Each row is a point on a landscape with many peaks, with its height.
From any point a climber steps to the highest of the 2 points nearest to it. It stops when none of these is higher. Distance is the straight distance between rows; heights are no part of it.
Dosum: [157 137 131  87  86 104 151  58 127  75 134 118 134  90  76 134 149 104
 139 128  83 158]  height 419
litat: [127 107 131 122 173 140 164  49 152 125  69 106 161  85 171 133 136 146
 143 126 139 124]  height 109
dav: [ 90 138  53 169 142 146 139 143 113  85 114 130 115  69 122  61 154  77
  96 146 158 131]  height 658
sofov: [ 84 134 152 110 133 124 158 161 134 136 113 152 104 186  87 169 131  99
  87 145 104 102]  height 111
Pide: [122 175  93  85 101 124 142  70 156 101  81 139 182 151 111 106 111 112
 152 175  91 158]  height 494
vep: [ 90 137  69  93 110 188  96 195  74 138 124 144  83 177 158  97  92 120
 112 127 138 123]  height 464
Siz: [153 141 158 114 121 118 124 134 198 154 110  89 141 131 135 159 107 162
 127 181  81  84]  height 221
gabu: [122 131 179 125  29 159 160  74 150 113 120 111 130  69  87 158 157 143
 129 116  86 110]  height 568
nir: [166 181 180 169  90 176 125  98 131  89 173 105 115 111  90 175 135 130
 144  59  85  88]  height 515
geka: [120 121 176 106 167 146 192 129 167 105  90 107 138 120 111 149 174 120
 100 137 155 128]  height 90
nas: [144 104 139 136 155 143 126 161 131 204 163 118 139  94 156 136 127 165
 126 148 166 153]  height 272
Nitil: [172 118 108 166 175 125 136 166  98 157 130 135 131 167 140  61 106 146
 127 135 185 163]  height 273
pevos: [127 127 140 141 174 155  94 150 140 148 150 137 125 137 165 170 138 113
 174  80 151 137]  height 168
vepif: [175 110 194 159  97 105 152 111 105 122 116 136 122 109 110 172 129 101
 199  95 107 135]  height 397
Nuzo: [145 120  90  96 181 138 139 127 104 174 176  84 116  81 139 132 123 102
 117 164  98 144]  height 299
lipi: [129 141 102 186 145 130 122 132 162 117 155  65 136 132  79 130 164 145
  72 148 138 163]  height 680
sutik: [103 104 149 144 117 119 123 114 122 179  95 139 159 161 169 125  69 177
 157 112 108 120]  height 267
seke: [ 57 120  80 155 117 109 119  97  94 107 118 146 102 139 155 166  87  88
 148 104  81 130]  height 682
Zugu: [195 115 118 137 118 157 108 115 117 167 143 151 107 151 125  85 156 119
 141  63 115 116]  height 325
Suge: [ 75 167  77 148 144 129 141 142 125 139 117 171 124 101 152 114  48 142
 106 129 194 181]  height 731
gidi: [194 125 179  83 118  78 109 170 113 140 138 144 120 115 117 111 109 142
 142 117  78 118]  height 183
furet: [140 133 116 164  99 188 153 138 131 155  93 105 103 114 142 148 175 104
 110  75  96 145]  height 537
von: [204 111 181 130  63 137 169 147 138 127 105 121 113 128 143 133 191 139
 106  85 130 108]  height 686
lep: [ 99 151 108 189 107 146 125 147 132 122 100 145 133 137  93 108 149  89
 150 120 139 165]  height 129
Fot: [ 88 176 107 158 147 121 104 114 158  81 139 104 134 119 107 180 146 104
 104 140 129 117]  height 631
vap: [117 142 140  92 121 116 186 157 122 106  53 119 115 162 139 132 143 107
  72 142  82 120]  height 99
Zak: [172 128 158  84 137  60 117 132 114 121 153 158 143 135 104  72  99 139
 116 116 116 126]  height 193
filib: [110 128 113  87 178 139 161 136 141 135 139  89 130  76 129 160 150 113
  87 167 118 157]  height 313
Rele: [143 115 136  61 175 115 131 101 126 142 173 116 158 107 113  82  95 130
 146 159 131 141]  height 328
mupu: [131  55 156  84 121 168 175 106 118 163 149 119 137 122 145 109 167 116
 153 145 168 121]  height 360
mus: [ 77 148  83 192 127 157 117 157 151  69 121 123  88 113 116 151 157  81
 125  79 118 146]  height 143
tuf: [122  84 170 140 107  85 124  88 147 142 112 117 146 138 157 158  92 182
 151 131 102  84]  height 254
sogev: [122 175 128 132 115 140 101 156 132 102  81 121 177 166 139  96 138 101
 165 139 121 137]  height 370
per: [ 93 108 106 185 133 107  95 201 110  98 147 132 127 150 115 104 140 124
 134 139 181 170]  height 443
lin: [150 154 158  98  93 137  89 107 206 126 177 102 130  91 131 185 146 152
 116 147 119  54]  height 488
zaro: [150 137 147 102 167 123 112 175 126 154 157 136 125 121 164 196 102 100
 175 174 135 117]  height 195
roru: [168 170  56 147 133 128 120 115 150 122 120 173 117 149 182 104 110 108
 114  93 150 139]  height 454
fosu: [198 140  71 122 139 149  94 145 105 130 168 153  96 144 150  77 154  82
 129  91 141 122]  height 315
baz: [131  90 142 108 117 111 151 148 113 193 163 178 105 120 123 114 108 159
  88 114 151 132]  height 553
ziso: [169 105 129  82 165 120 172 142 140 177 159  86 101 100 115 146 122 112
 114 202  82 117]  height 287
gozep: [105 147 118 174 138 167 149 117 148 152  94  79 139  90 127 159 156 119
 109 128  98 126]  height 509
sulu: [175 141 103 106  81 150 165 126 178 182 151 139 120  87 129 144 145 124
 104 164 120 167]  height 709
Leza: [150  92 116 115  84 128 132 155  70 171 115 130 117 171 175  99 117 158
 110 131 110 118]  height 510
vam: [140 146 101 123 154 144 104 105 145 148 143 124 143 160 125  59 126 127
 100 100 114  95]  height 606
bir: [125 171 135 140 172 118  59 170 112 151 131 172 114 128  98  72 100 148
  97  95 128  74]  height 486
Mif: [ 82  73 167 125 106  78 145 150  91 135 145 160 134 166 102 118 122 153
 109 135 169 155]  height 638
pasi: [146 142  92 155 105  65 102 139 120 126 138 148 126 110 162 150  85 152
 121 105 100 203]  height 492
bekor: [102 130  91  76 136 139 121 170  99 142 147  96 126 135 167 162 107 106
 133 177  84 152]  height 225
fipo: [177 118 167 132  93 136  89 140 134 112 142 150 120 153 148 131 168 141
 142  20 140 135]  height 350
rurev: [188 118 138  64 187 139 184 150 132 163 155 139 111  98 150 107 115 110
 118 156 153 131]  height 285
Rus: [113 120 194  82 138 108 164 151 173 151 102 165 132 103 129 132  78 146
 165 155 121 138]  height 200
venon: [140 153 123 115 112 138 102 113 140 137 154  95 141  86 130 158 160 108
 114 161 106  73]  height 518
rofor: [ 98 120 147  97 124  77 133 109 132  76 145 158 118 148 101 139 135 123
  95  95 134 135]  height 549
kalez: [ 94 111 138 144 146 141 107 141 146 172 141 106 154  83 165 139 138 177
  98 117 164 123]  height 260
damis: [102  86 148 152  94  97 136  51 147 125 120 147 131  85 105 188 139 198
 142 144 169 126]  height 393
vekug: [ 78  87 125 160 128 103 118  95  96 121 157 137 103 125 135 180 124 114
 134  89 127 123]  height 641
Regor: [116 121 123 108 115 153 136 129 171 203 157 145 119 150 125 150 100 139
 124 160 112 110]  height 263
Gok: [133 140 157 105 128  90 120 120 166 114 136 132 160 133  98 144 128 154
 120 184 141 113]  height 256
fozu: [111 117 150  87 119  97 121  58 130  67 167  85 148 102  61 148 136 140
 141 123  83 157]  height 395
Lezi: [115  90 123 181 142  91 100  92  76 109 171 118 102 125  99 130 136 101
 129  97 119  91]  height 604
tomis: [ 76  97 151 116 147 149 144 108 182 186 126 104 172 102 121 129  95 189
 147 165 126 159]  height 294
Gam: [116 140  84 163 105 114  58 184 106  68 121  79 135 155 136  90 147 123
 129 136  90 123]  height 551
tepap: [153 105 132 163 112 101 118  16 137  99 136 121 136  80 101 169 160 195
 138 123 155  90]  height 430
Zom: [146  70 155 118 189 120 178 106 114 155 119 100 128 166 153 136 114 138
 132 168 134  79]  height 324
nasan: [159  62 180  69 153 135 181 106 124 157 130 130 113 122 153 105 130 124
 140 132 136  76]  height 341
Lovab: [101 158 105 118 163 110 145 135 147 132 125 167 139 117 146 139  66 125
 138 136 150 189]  height 771
Vez: [118 106 105 171 130 179  43 188 112 131 139 136  95 196 104  80 160 131
 144 109 138 102]  height 416
Nerab: [ 67 124  52 131 108 170 105 186 113  99 119 134  90 196 154 117 137  96
 119 132 126 124]  height 448
vab: [114 126  93 136 129 172 128  43 158 122 131 139 146 116 158 133 171 121
 122  95 171 103]  height 534
vodev: [ 99 148 171 107 177  68 140 170 133  94  98 127 149  80 154 162 113 148
 107 153 142 151]  height 355
Beka: [ 89 120 115 150 209 121 122 107 136 115 128  97 150 138 142 122 114 141
 124 142 159 125]  height 292
ful: [120 148 171 133 141 138 116 153 171 145  87 116 157 118 161 142 148 162
 105 112 133 100]  height 244
guf: [107 127 133 128 134 153  97 137  88 138 135 132 160 100 153  70 136 117
 144 119 171 106]  height 548
fene: [142 160 189 139  86 168  99 127 179 137 164  96 121 116 100 189 144 152
 121 112  98  50]  height 466
kozi: [161 140 168 126 107 103  82 177 105 126 122 125 136 145 114 132 139 125
 155 120  90 130]  height 173
semif: [106 106 113 129  98 135 198  61 112 111  74 127 111 119 125 158 166 106
  90 145 119 112]  height 78
Digu: [163 162 124 128 142 104 141 113 131  94 113 115 166 124 100 110 134  89
 154 152 110 167]  height 457
Tizeg: [176 158 136 123 126 149 123 121 113 142 111 110 136 135 139 136 155  80
 139 148  91  50]  height 546
Pinu: [ 89 119 142  60 180  90 150 124 137  92 124 114 124  51 143 169 123 148
  84 152 121 154]  height 332
gonu: [176 105 108 107 200  81 193  64 148 117 109 147 114  83 117 127 125 156
 108 143 150 174]  height 257
vas: [117 150 154 135 151  81  85 143 102  96 135 133 140 143  61  70 112 100
 148 105  83 131]  height 211
vipi: [158 103 134 145 144 129 123 111 141 146 157 125 135 119 174 187 132 123
 171 126 163 138]  height 176
Vidar: [154  97 189 106 101 112 176 157 136 163  66 181  91 161 146 141 110 141
 139  96  96 121]  height 652
ruk: [135 136 153 107  74  69 155  57 129  65  90 136 136  99  66 135 138 152
 119 142  81 135]  height 444
vabi: [115 185 111 138 165 131  99 162 131 147 103 147 153 159 136  89  47 141
 149 144 144 132]  height 251
nep: [173 129 136 154 127 114 132  18 158 107 178 116 113  71  84 169 132 162
 121  92 121  99]  height 465
dulo: [ 58 123 121 127 186 147 147  67 109 106  71 122 150  76 166 101 122 121
 126 112 146 106]  height 121
Pag: [138 132 126 165 106 158 104 196 118 115 111 126 120 155 158 159 172 101
 169 112 155 180]  height 402
Tibab: [121 151  84 136 126 131  68 170  81 109 102 155 103 166 128  47  93 119
 126 117  98  84]  height 607
Pibo: [123 154  90 126  95 130  89 114 104 114 101 134 140 173 144  45 123 116
 100 112  92  68]  height 632
gegav: [106  80 119  52 109 128 150  86 162 155 149 126  92  80 132 141 114 186
 112 220 135  93]  height 180
soz: [118 118  85  99 170 132  95 118  79 106 180 111 122 156 137  98 112  65
 178 127 111 120]  height 493
kozup: [151 158 124 135 137 125  96 153  98 145 123 117 130 151  47  82 118  87
 162 133  51 151]  height 219
siv: [ 79 110  99 122 119  98  91 114 112  77 160 118 151 100 127  96 157 154
  83 121 160 158]  height 179
Tuk: [ 90 121 127 143 147 116 121 187 113 119 135 157 115  93 134  78 149 138
  66  88 183 163]  height 555
zar: [168 173 136 161 113 154 115  65 174 112 163 110 129  77 104 163 146 129
 125  66 105 114]  height 491
Tomov: [ 91 153 114 119 131 148 115 204 115 110  98 154 137 176 152  51  98 159
  89 111 206 142]  height 481
Kenut: [146  86 132 112 161  75 134 105 132 141 168 115  99  88 149 149 126 169
  57 110 119 112]  height 218
kof: [153 144 118 140 118 168 148 124 112 117  84 103 106 176 133 141 166  70
 134 118  86  88]  height 567
dodof: [ 90  73 167 108 138  98 180 102 117 124 106 166 147 174 122 103 103 162
 129 125 182 154]  height 599
batib: [115  93 112 124 167  81 108 142  95 121 179 110 110  89 137 108 126 151
  67  93 118 153]  height 204
koti: [169 155 106  87 168 124 101 143 128 118 179 184 111 135 141 105 122  83
 130  81 157 128]  height 306
turog: [123  94 191 117 100  50 129 101 121  87 155 139 126 142  67 144 130 157
 107 113 125 118]  height 516
fevid: [ 97 154  98 158 145 163 138 131 170  95 136 140 104 147  95 128 165  82
  95  79 145 143]  height 149
Seguf: [196 141 196 151 127  96 153 122 114  93  97 121 129  98 132 160 152 100
 161 109 111  98]  height 417
mogu: [126 126 140 103 102 138 206 117 153 106  73  94 108 109 136 170 169 128
  58 137  91 133]  height 89
tuma: [104 169 144  97 115 116 101 124 150  57 109 122 195 178 115  92 147 114
 143 133 131 130]  height 358
bibut: [132 167 144 103  88 126 122 149 129 155  94 164 144 159 141 128 106 122
 135 152  89  78]  height 155
puni: [178 106 156 125 142 115 143 142 155 151 142 116 130 132 172 192 117 129
 188 190 158 113]  height 186
ziluv: [117  93 175 140 108 155 132 149 134 159 165  91 115 118 107 184 165 145
 116 114 124 122]  height 423
Bosez: [108 173 104 151 137  82  78 149 136 118 153 121 121 126 120 174 110 124
  86 155 107  92]  height 593
zan: [212 136 166 157 100 127 169 162 127 110 141  96  86 107 110 164 154 153
  87  70  88 157]  height 461
lizu: [ 73 134 143 102 169 142 119 143  92 108 131 133 158 120 119  39 101 125
 126 123 184 124]  height 524
Dek: [192 127 120 179 122 100 116 169 113 112 127  91  99 134 121 135 147 150
 109  84  85 183]  height 489
Bamap: [117 106 153 172 120 110 153  70 113 131 105 133 147 102 113 153 124 116
 181 128 132 143]  height 376
zerom: [110 157  87  69 136 131 131 122 119 153 153 117 142  97 146 154  66 111
 147 211 106 142]  height 215
kogov: [129 143 156 111 159  68 107 159  93  99 118 166 136 188  97  58  74 128
 130 111 121 120]  height 203
Zinoz: [142 102 116 163 160 145 124 150  93 204 148 133 126 106 137  80 104 144
 147 116 145 174]  height 286
Soror: [116 161 112 179 116 119 104 189 143 109 104 173 109 175  86 100 138 116
 113 102 137 147]  height 124
neto: [145 128 113 108 159 122  64 164  66  93 146 129 116 173 162 109 109  85
 198 119 111 108]  height 476
Tem: [193 120 140 180  95 145 102 136 110 115 137 135  90 164 100 118 168 126
 141  44 125 133]  height 337
dataz: [102  88 138 149 100 150 116 128  72 123 147  58 130 158 112 139 167 101
 154 126  86 113]  height 415
Balut: [ 77 155  86 152 132 133  72 177 111  94 112 123 135 160 146  68 102 135
 118 137 131  98]  height 584
duto: [126  65 124  84 107 110 164  53 160 125 130 102  79  84 127 180 138 176
 125 180 106  96]  height 198
Sokol: [131 143 143  74 134 101 136 125 150 134 142 139 122  81 141 178  90 113
 162 198 112 105]  height 205
pef: [152 118 177 122 112 113 142  64 144  87 156  73 139  73  79 133 139 163
 122  84  81 135]  height 371
Muk: [160 111 158 142  99 106 158 153 115 166 102 173 100 120 133 153 120 129
 142 106 111 158]  height 689
vapo: [183 116 135  77 190 111 196  98 182 143 133 151 109  93 122 127 111 125
 126 148 141 148]  height 271
vuguf: [129 184 109 140 124 119 156 111 157  78 131 117 127 121  62 188 152  89
 108 170 123 156]  height 673
zomir: [ 69 155  76  83 136 165 132 164  88 153 136 115 115 130 136 126  95  86
 100 176  95 123]  height 234
dut: [ 87 140 106 150 124 130 114 206  93 107 130 153 136 147 115  62 121 118
 117 156 208 148]  height 462
Sogi: [123 122  56 170 140 167 133 188 109  90 102 140  79 103 120  46 161  72
 120 113 123 123]  height 630
lumas: [128 125 136 120 124 124 120 160  91 195 164 165 125 118 115  96  76 158
  99 159 175 101]  height 529
Tazev: [121 153  88 150  55 144 115 131 103 133  85 155 138 151 169 105 129  98
 149 113 106 138]  height 142
Bulo: [129 150 144 116  92 189 118 158 122 112 110 122 112 106 141 164 193  80
 140  61 107 135]  height 563
Vuru: [118 142 120 130 125 122 112  72 151 149 166 193 127 102 114 149 104 103
 156  92 139 124]  height 554
vevot: [139 102 108  99 120 128 153 145 112 201 158 116 113 135 122 126 109 133
  96 192  97 119]  height 275
nufe: [158 139  87 113  93  75 105  92 140 124 169 159 141 103 148 144 102 148
 123 138 124 168]  height 521
buva: [154 133 118 194 132 153  57 186 109 117 120 118 143 175 130  84 162 122
 177 133 158 118]  height 400
vok: [ 97  94  89 151 129 180  91 172 114 115 140 112  80 197 124 119 172 107
 115  94 118 100]  height 431
muf: [106 119 136 108 125 144 156 131 151 184 101 133 161 147 160 112  54 177
 156 161 130 166]  height 280
veti: [ 99  91 106 168 144 140  95 121 102 100 144  71 139 176 132 110 148 106
 167 130 119 119]  height 436
Ludum: [125 184 107  63 154 140  93 163 127 135 129 154 138 168 152 101  49 127
 138 119 116 139]  height 242
Luzaz: [166  93 175 105  56 133 146 132 169 115 138 119 125 176 146 174 137 149
 179 107 116 162]  height 591
ruvu: [ 92  87 129 157 201 109 150 119  98 131 121 105 132 176 127 119 105 136
 122 178 168  98]  height 307
mas: [177  97 172 149  61 145 129 152 119 172 100 131 114 138 147 148 161 154
 151  94 107 136]  height 737
badev: [ 57 133  84 110 131 124 103  76  99  79  96 127 151  73 182 131 141 156
  99 142 175 109]  height 144
Kifes: [117 145 115 138  77 113 105 180  89 142 119 195 116 200 136 100  95 141
 120 130 164 131]  height 574
Kipe: [135 136 104 169 142 152 106 107 115 154 151 111 156 114 105  78 161  98
 136 148 147 105]  height 577
gevir: [155  94 142 120 118 123 171 148 100 155  99 147 129 148 146  67 137 143
 100 110 143 147]  height 540
Busal: [114 126 149 119 113 144 123 142 107 140 124 133 121  81 154 169 148  99
 155  99 106 136]  height 592
gegid: [104 101 169 140 130 141 141  81 168 122 120  53 172 127  89 145 142 181
 137 138 103 135]  height 329
Rezes: [170  99 147 119 139 132 153 135 118 165 144 118  96  62 160 159 158 117
 111 104 122 124]  height 633
natap: [114 153 142 130  84 115  64 169 119 143 118 152 139 164 132 134 118 146
 120 120 101  96]  height 163
tol: [ 68  95  81 157 151  82  94 107  98  91 157 118 121  84 141  90 111 157
  70 100 138 139]  height 192
fiz: [174 130 142  85 158 128 136 162 134 147 167 158 125 122 132 123 135 101
 140 124 154 154]  height 296
lored: [156 162 128 175 139 148 168  94 166 109 104  62 119  78 127 190 152 149
  81 121 102 125]  height 477
Supi: [156 100 129  71 104 135 161 122 172 129 139 138 140 175 166 144 126 135
 157 142 146 168]  height 559
foz: [177 155 179 124 118 145 102 154 187 159 118  97 148 123 122 130 138 169
 131 118  83  89]  height 231
duv: [172 106 180  89 130 131 202 140 173 148 108 172  75 150 127 151 131 117
 113  93 112 109]  height 620
nolug: [103 130 140 133 113 108 155  57 121  89  71 147 134  74  76 195 162 151
 158 186 152  98]  height 53
vuno: [156 148 106  75 166 119 152  73 148 101 115 110 175 131 121 101 109 109
 172 168 106 174]  height 475
kuf: [ 89 121  86 170 142 193 102 174 140 106 103 107 123 154 181 133 167  97
 160  98 158 144]  height 420
nunif: [150 158  76 158 138  96 110 120 148 103 130 150 116 128 148 116 111 118
 117  77 106 174]  height 470
dur: [123 111 137  73 159 118 168  94 113 136 131 145 147 104 133 116  64 145
 165 179 166 148]  height 314
Bofun: [110 147 166 113 192  72 131 150 145  76 126 139 158 139 111 157 112 123
 145 153 160 170]  height 377
leg: [ 95 150 104 111 181 173 100 149 160 113 143 129 144 168 162 138 119  87
 177 110 159 153]  height 160
vazes: [165 108 118 105 179  71 165  81 133 121 137 113 108  58 114 138 133 159
  72 151 116 139]  height 237
zazuz: [110 110  93 171 150 146 156 145 152 162 130 145 110 151 127 118 135 136
  92  98 162 185]  height 609
kupe: [110 136 139  66 150 115 121 116 127 102 131 123 172 167 110  73 108 125
 132 145 116 115]  height 344
dibug: [166 155 114 147 103 147 155 161 138 158 133 106 122 108 116 179 156  98
 124 175 121 166]  height 759
duzun: [102 151  98 132 167 192 104 137 168 110 157 123 126 143 107 110 165  68
 152  74 138 142]  height 154
seg: [129 117 127 209  95 161 130 137 144 137 162  69 139 137  98 160 176 156
 113 125 154 176]  height 734
gasu: [122 105 108 149 141 128 151 160  96 168 140 180  93 114 148  99 107 143
  87  98 191 170]  height 582
Basan: [181 158 126 109 159 124  99 154 101 157 148 139 139 150  95  76 111  91
 172 149 102 125]  height 227
duta: [113 151  93 113  92 155 124 140  81 145  76 156 116 177 169 122 114  84
 139 138  96  87]  height 148
razak: [177 128 148 109 106 157 176 129 144 143  84 126  90 169 144 157 152  97
 123  96  79  97]  height 590
domis: [133 120 181 139 114 134 147  94 209 149 111  93 130 137  97 170  94 162
 169 153  77  95]  height 210
nog: [ 79 135  69 171  82 152 119 146 107 127  96 138 129 180 111  84 119  90
 157 143  99 140]  height 136
Bup: [133  93 166 125 164 120 191 104 132 153  93 152 144 141 123  77 118 140
 126 111 149 144]  height 566
sazo: [153  95 116 112  84 121 132  54 151 122 142  75 129 115 126 161 157 175
 112 184 111  85]  height 217
sudeb: [157 168  90 134  89  68 100 102 125 111 161 150 115  91 122 159 122 119
  80 142 104 109]  height 556
zof: [ 90 105 104 130  89 132 168  45 120 129  90 139 119 105 114 188 156 148
 118 186 139  85]  height 67
Vodi: [124 174 111 170 123 143  98  83 173 132 131 178 154 144 137 146 121 106
 168  90 159 116]  height 535
Rud: [ 87 167 146 120 131 103 103 175  98 110  68 168 129 157 164 144  82 112
 149 114 106 115]  height 770
mek: [ 96 136 119 104 163 103 124 114 124 108 112  99 162 128 137 133 114 161
 102 205 150 104]  height 274
Fesa: [171 178 175 153 148 125 150 140 136 111  98 113 138 104  83 145 141  88
 160 108  94 149]  height 438
bufa: [151 108 138 181  75 167 115 170 119 175 130  99 133 129 142 143 186 157
 126 110 142 164]  height 798
dutil: [129  87 128 130 101 100 120 100 112 134 136  91 144 124 162 154 129 162
 107 147 109 101]  height 236
Puvam: [123 119 162 175 122 130 116  81 134 104 127  63 158 105 105 127 151 155
 134  87 101 126]  height 349
sok: [135 133  86 174 164 137 143 156 163 160 147 107 111 139 124 146 153 139
  62 139 156 153]  height 639
Girim: [ 82 150  66 152 170 154 142 122 126 113 114 137 125  91 144  69 100 110
 111 128 177 157]  height 691
Fuvur: [ 97  82 166 149  97 160 149  90 110 118 164  60 123 135  91 187 154 134
 129 116  95 111]  height 398
tok: [152 137 133 114 110 111 153 103 147 128 101 148 146 109 150 128 136 148
 109 162 155 118]  height 239
tive: [146 172 129 157 112 144  60 178  98 117  91 143 158 172 160 108 128 110
 185 148 136  98]  height 384
Tulir: [135 150  61 149 133 170 124 143 137 108 123 138 122 155 190 117 154  83
 142 123 179 141]  height 437
Figof: [ 69 129 116 150 137  95 101 156  60  99 105 138 108 122 169 146  87  95
 159 126 100 121]  height 722
Risov: [146 116 100  75 120 119 152 105 128 134 144 129 145 181 146 119  89 123
 142 176 120 149]  height 533
Reseg: [108 112 121 128 165 139  88 164  87 131 132  98 146 189 149 103 109 121
 174 144 135 117]  height 456
Mer: [102 123 116 157 131 133  87 164 117 121 156 122 120  97 106  93 164 115
 110  86 132 149]  height 530
sedus: [114 130 163 144 106 168 109 133 154 151 177 112  98 142  82 182 146 148
  97  79  98  86]  height 445
Raz: [133 140 164 127  82 164 142  41 190  95 114 106 153 106  81 149 157 171
 139 118 125  99]  height 608
zokuf: [123 114 110 106  99 151 109 191  53 165 116 142 111 162 157  85  81 157
 129 126 136 166]  height 485
mepo: [117 162  88  75 116 137 173  97 120 120  91 160 143 155 139  95  81  97
 130 146 111 156]  height 512
Sosat: [192 141 152 178 148 109 183 123 140 102 140  84  77  89 117 201 136 148
  75 100 100 141]  height 442
figo: [145 128 164 114 100 119 102 151 134 108 116 144 157 115 184 127 154 138
 149  75 151 142]  height 367
Nos: [136 113 125 163 141 162 121 137 112 149 162  89 115 111  94 115 178  96
 126 117 127 127]  height 552
Dogu: [129 150  56 153 149 173 103 194 100 113 126 166  85  90 113  26 122  91
 116 117 166 103]  height 610
Dusod: [146 100 153 121 167 154 192  91 168 152  99 109 138 102 145 147 151 123
 148 154 155 131]  height 100
tof: [140 156 185 149  51 160 126 112 150 132 138 132 125  82  93 176 141 125
 155  79  86 113]  height 539
mekes: [157 127 110 165 124 103 101 198  90  98  95  93 128 145 149  91 153 135
 122 129 105 162]  height 520
Rovag: [101 180 110 111 151 142 107 142 141 107 119 154 169 133 128  45  92 141
 101 129 194 139]  height 503
Mudo: [137 156 126 168 116 143 139 145 141 108 148  87 135 145  80 177 157  91
 142 166 134 170]  height 714
zagep: [118 129  63 102 141 122 121 123  84 121 159 130 119 164 147  98  82  95
 129 153 136 140]  height 511
Koz: [132 122 103 163 143 101  91  81 117 128 207 153 110 114  84 126 119  94
 138  84 130 119]  height 576
kodi: [128 125 175  71 125 108 155 169 158 175 129 167 112  81 156 125  59 171
 119 161 142 123]  height 209
kir: [106  84 122  91 113 161 142 115  78 145 152 101 143 138 149 114 152  95
 142 167 143 104]  height 378
Taram: [151 144 135 170 161 115 118 171 121 164  89 155 132 174 140  88  84 168
 115 129 164 121]  height 262
Fezi: [152 144 106 135 127 177 107  86 161 156 154 154 130 147 154 143 147 102
 140  93 148  75]  height 517
doz: [123  88 155 164 121 133 178  39 157 144  90 134 134  74 126 183 136 159
 182 145 153 132]  height 362
Fudit: [135 133 134 135 119  92 146  61 120 102 119 185 126  97  99 171 152 115
 141 165 180 103]  height 42
bipu: [ 98 111  90 138 137  94 119  70 105  71 114 123 139  63 128 122 177 173
  94 134 179 149]  height 162
radem: [109 156 149 153 111 130 130 178 142 114 116 147 121 201  78 156 152 105
 111 141 145 124]  height 118
Dalef: [127 122 195  88 143 117 160 137 218 151 109 127 122 145  94 139  77 154
 166 138  75 131]  height 201
Leke: [114 101 158 126 125 140 136 105 187 165 134  66 173  91  96 122 146 199
 123 182 124 158]  height 310
Gosog: [130 126 142 129 166 108 116 108 143 109 141 130 125 170 117 112 129 123
 114  78 123  93]  height 580
moma: [139 107 193 112 104  57 145  58 155  70 114 128 127 115  62 148 123 189
 130 137 109 101]  height 479
sulit: [156 117 139 165 102 140 105 164 102 111  97 130 149 132 183 109 165 119
 185  79 158 177]  height 385
lete: [100 116 125 146 135 118 125  52 114  72 130 147 133 123 102 149 171 104
 135 123 171  94]  height 33
gakev: [ 73 124 103  74  98 177 157 136  80 180 127 122 129 132 145 118  81 122
 110 177 130 113]  height 243
leb: [130 142 152 151 155  62  95 154 125  60 156 108 133 157 101 168 124 121
 134 125 130 145]  height 399
tokem: [ 66 156 125 104 120 122 155 157 113 110  75 157 117 176 112 114 119  89
  89 133  88 103]  height 105
Gel: [ 49 139  96 155 152 123 116  92 108  93  92 134 130  69 149  96 127 114
  87 109 135  98]  height 130
deri: [110 107 120 100  97 175 141  26 177 136 118 130 150  91 119 149 171 151
 147 124 147 107]  height 569
Vese: [162 119 123 101 109 172 143 169 145 200 153 125 103  80 151 143 163 124
  99 125 120 152]  height 671
Tifu: [193 105 174 112  80 107 168 124 172 111 132 134 118 163 118 150 151 153
 118 131 140 132]  height 636
sesuk: [ 89 168 122 140 146 116 109 140 143 135 104 164 133 132 141 157  85 116
 149 104 103 152]  height 815
mituv: [144 154 106 136 134 125  71 170  79 191 155 157 114 117 118  60  80 169
  83 128 137  89]  height 506
Sof: [129 115 151  86  80 122 172 135 133 159  95 163 135  92 162 114  86 175
 111 183 168 119]  height 223
fize: [113 121 140 173 143  84  81 173 130  72 172  92 153 170 110 136 152 146
 121 142 174 154]  height 421
bib: [149 108 116 131 155 126 154  93 109 175 150 142 150  91 131  93  77 139
 168 147 171 176]  height 298
tela: [127  88 145 124  78 105 112 159  97 146 154 170 122 195 128 129 123 147
 143 105 148 151]  height 602
gep: [159 184 121  56 145 159  69 163 103 156 138 163 134 146 122  87  76 102
 178 124  89 117]  height 235
zevad: [ 98 134 101  85 110 169 131 145 119 188 152 166 120 155 160 138  65 136
 128 139 153 121]  height 253
Pomop: [ 77  94 104 112 110 168 119 165  63 140 135  93 118 163 139 129 159  89
 133 148 100 129]  height 396

Call two points neighbours if one is among the 2 nearest of the other. Go from one point of each pair to the other, from neighbour to neighbour, staying as high as possible. Name the lowest point that can't be avoided.
dibug / bufa -> Sosat
sesuk / bufa -> doz
Raz / sesuk -> Fezi
Mif / Kipe -> Rus
Kipe / Pibo -> bir
Kipe / bufa -> Mer

Where does a climber stop that starts at each point below?
nog -> Mif
dulo -> dibug
Dalef -> Mif
pevos -> Kipe
koti -> dibug
ziso -> Kipe
gep -> Mif
sazo -> Pibo
tive -> Mif
